Each row is a point on a tangle of strands that fork and nearly touch. The rows are in no order.
Points whose rows are less than 54.1 apart are linked; no others are. Some points are linked to none.
(552): [ 30  21 -21 -56  20  -3  28  31 -22  35  17   1  48]
(549): [  3 -14  19 -52   7 -12  18  16  62  14 -17 -26   0]
(420): [  7  43 -27 -13  70  23 -12  14 -52  12 -16  -1   4]
(575): [ -4   4 -12 -47  46   7   9  56  27   4 -21 -57   2]
(146): [  7 -11   7 -62  15 -11  24  34  50  23 -11 -29  13]
(526): [-36 -45  11  41 -63 -28 -12 -13  43 -26   7  -4 -22]
(287): [-30 -27   0  16   5 -38 -17 -54  57  11 -16  42 -25]
(126): [ -2  33 -19 -10  74  23 -14  11 -28   2 -28 -17 -13]
(95): [-32  -9  -9  40  25 -12 -22 -45  25 -11 -16  18 -36]
(119): [  3   3  -5 -50  33   1  18  46  29  15 -13 -43   9]
(96): [ 10  15 -20  36 -20   0  -9 -29 -57  11  35  60  26]
(66): [-29 -11 -30  55 -27 -30 -22 -40 -27   9  35  59   4]
(470): [-36 -17  -9  37  11 -25 -23 -51  33   2 -10  34 -29]
(317): [  7  15   3  34 -14  37 -19  22 -56 -41  -6 -26 -10]
(533): [  9  33 -13  -2  47  17  -9  -9 -38  14  -5  17   3]
(116): [-33  -5 -11  55  24   4 -26 -35   1 -26 -17   2 -41]
(155): [ 29  16  -7 -47   7   7  26  38 -26  19  15 -14  36]
(136): [-47 -11 -42  72 -26 -25 -32 -32 -44  -3  35  42  -5]
(123): [  4  26 -24 -35  56  18  -1  53 -19   6 -16 -41   9]
(85): [ -3   6   6  -1  23   5  -3 -13  15   4 -12   5 -13]
(104): [ 48  14  -8 -53 -13  -9  40  11 -40  36  34  32  56]
(54): [-22 -36  26   9 -18 -14  -5 -19  73 -17 -21 -15 -34]
(485): [-16  -7   4  50 -20  19 -20   2 -15 -41  -4 -23 -28]
(569): [-17  -9  12  30  -5  10 -12  -7  14 -28 -12 -19 -29]
(225): [ 14  21  -9  19  -1   7  -4 -16 -43   9  17  38  17]
(539): [  7   6   9 -19  11   6   7   7  12  10  -7  -6   3]
(238): [ 35  22   0   1 -26  29   9  25 -70  -6  24  -4  31]
(274): [ -6  23  -8  -5  60  20 -12   6 -11  -5 -27 -22 -21]
(585): [-13  -7  21   9   7  19  -3  11  26 -30 -26 -48 -35]
(315): [ 48  13  -2 -40 -26   5  37  27 -51  20  35   8  53]
(251): [-10   8   9  -2  40  18  -7  11  13 -16 -30 -39 -28]
(555): [-34 -46  21  30 -45 -21 -10 -19  63 -26  -8 -10 -31]
(282): [ 18   2  17 -28 -14   9  16  24   8   3   4 -24  12]
(421): [ -9   1   6  51 -20  29 -24  14 -33 -54  -8 -35 -28]
(342): [-13 -32  19  26 -62 -18   0  -9  29 -19  11   3  -5]
(356): [ 22  19   3  23 -29  35  -9  28 -74 -28  13 -15  11]
(75): [ 11  -1   7  18 -38   5   4  -3 -21  -7  22  14  13]
(505): [ -9   1 -25  47 -27 -16 -15 -34 -40   8  34  60  16]
(90): [  6   9  -3  18  -9   4  -4 -17 -21   3  13  26   7]
(117): [ 39  18   1 -18 -26  16  22  23 -54   8  29   4  38]
(295): [-15   2   2  14  32   1 -12 -27  20   0 -20   7 -25]
(106): [  0 -26  32 -40 -11 -16  13   3  76   8 -23 -22 -12]
(557): [ 29   2  10 -40 -26   8  30  37 -12   7  18 -22  32]
(97): [-19 -31  13   0  -1 -37 -10 -45  73  13 -22  29 -23]
(300): [ 25   8   3 -25  -5 -14  17 -16  -6  32  13  39  28]
(158): [ 37  17 -19 -62  14 -16  35  17 -23  47  23  24  54]
(235): [ -4 -11  15 -27  16 -17   6 -22  56  23 -19  12  -9]
(305): [  4 -13  14  22 -56   0   4  -4  -2 -15  19   7   5]
(414): [-12 -32  34 -18 -17 -16   3  -9  80  -6 -25 -18 -25]

A fork is a point with three links, a tip a point with one. Leave the first point through the second and follow the links. Name the first fork or tip that comes.
(557) / (282) -> (95)
(75) / (90) -> (136)
(555) / (54) -> (575)
(274) / (126) -> (533)
(95) / (470) -> (97)

Name the points in between on the shortest way along the links from the first point to the second, in order.
(282) / (295) -> (539), (85)
(158) / (539) -> (552), (155), (557), (282)
(54) / (342) -> (555), (526)
(575) / (106) -> (119), (146), (549)
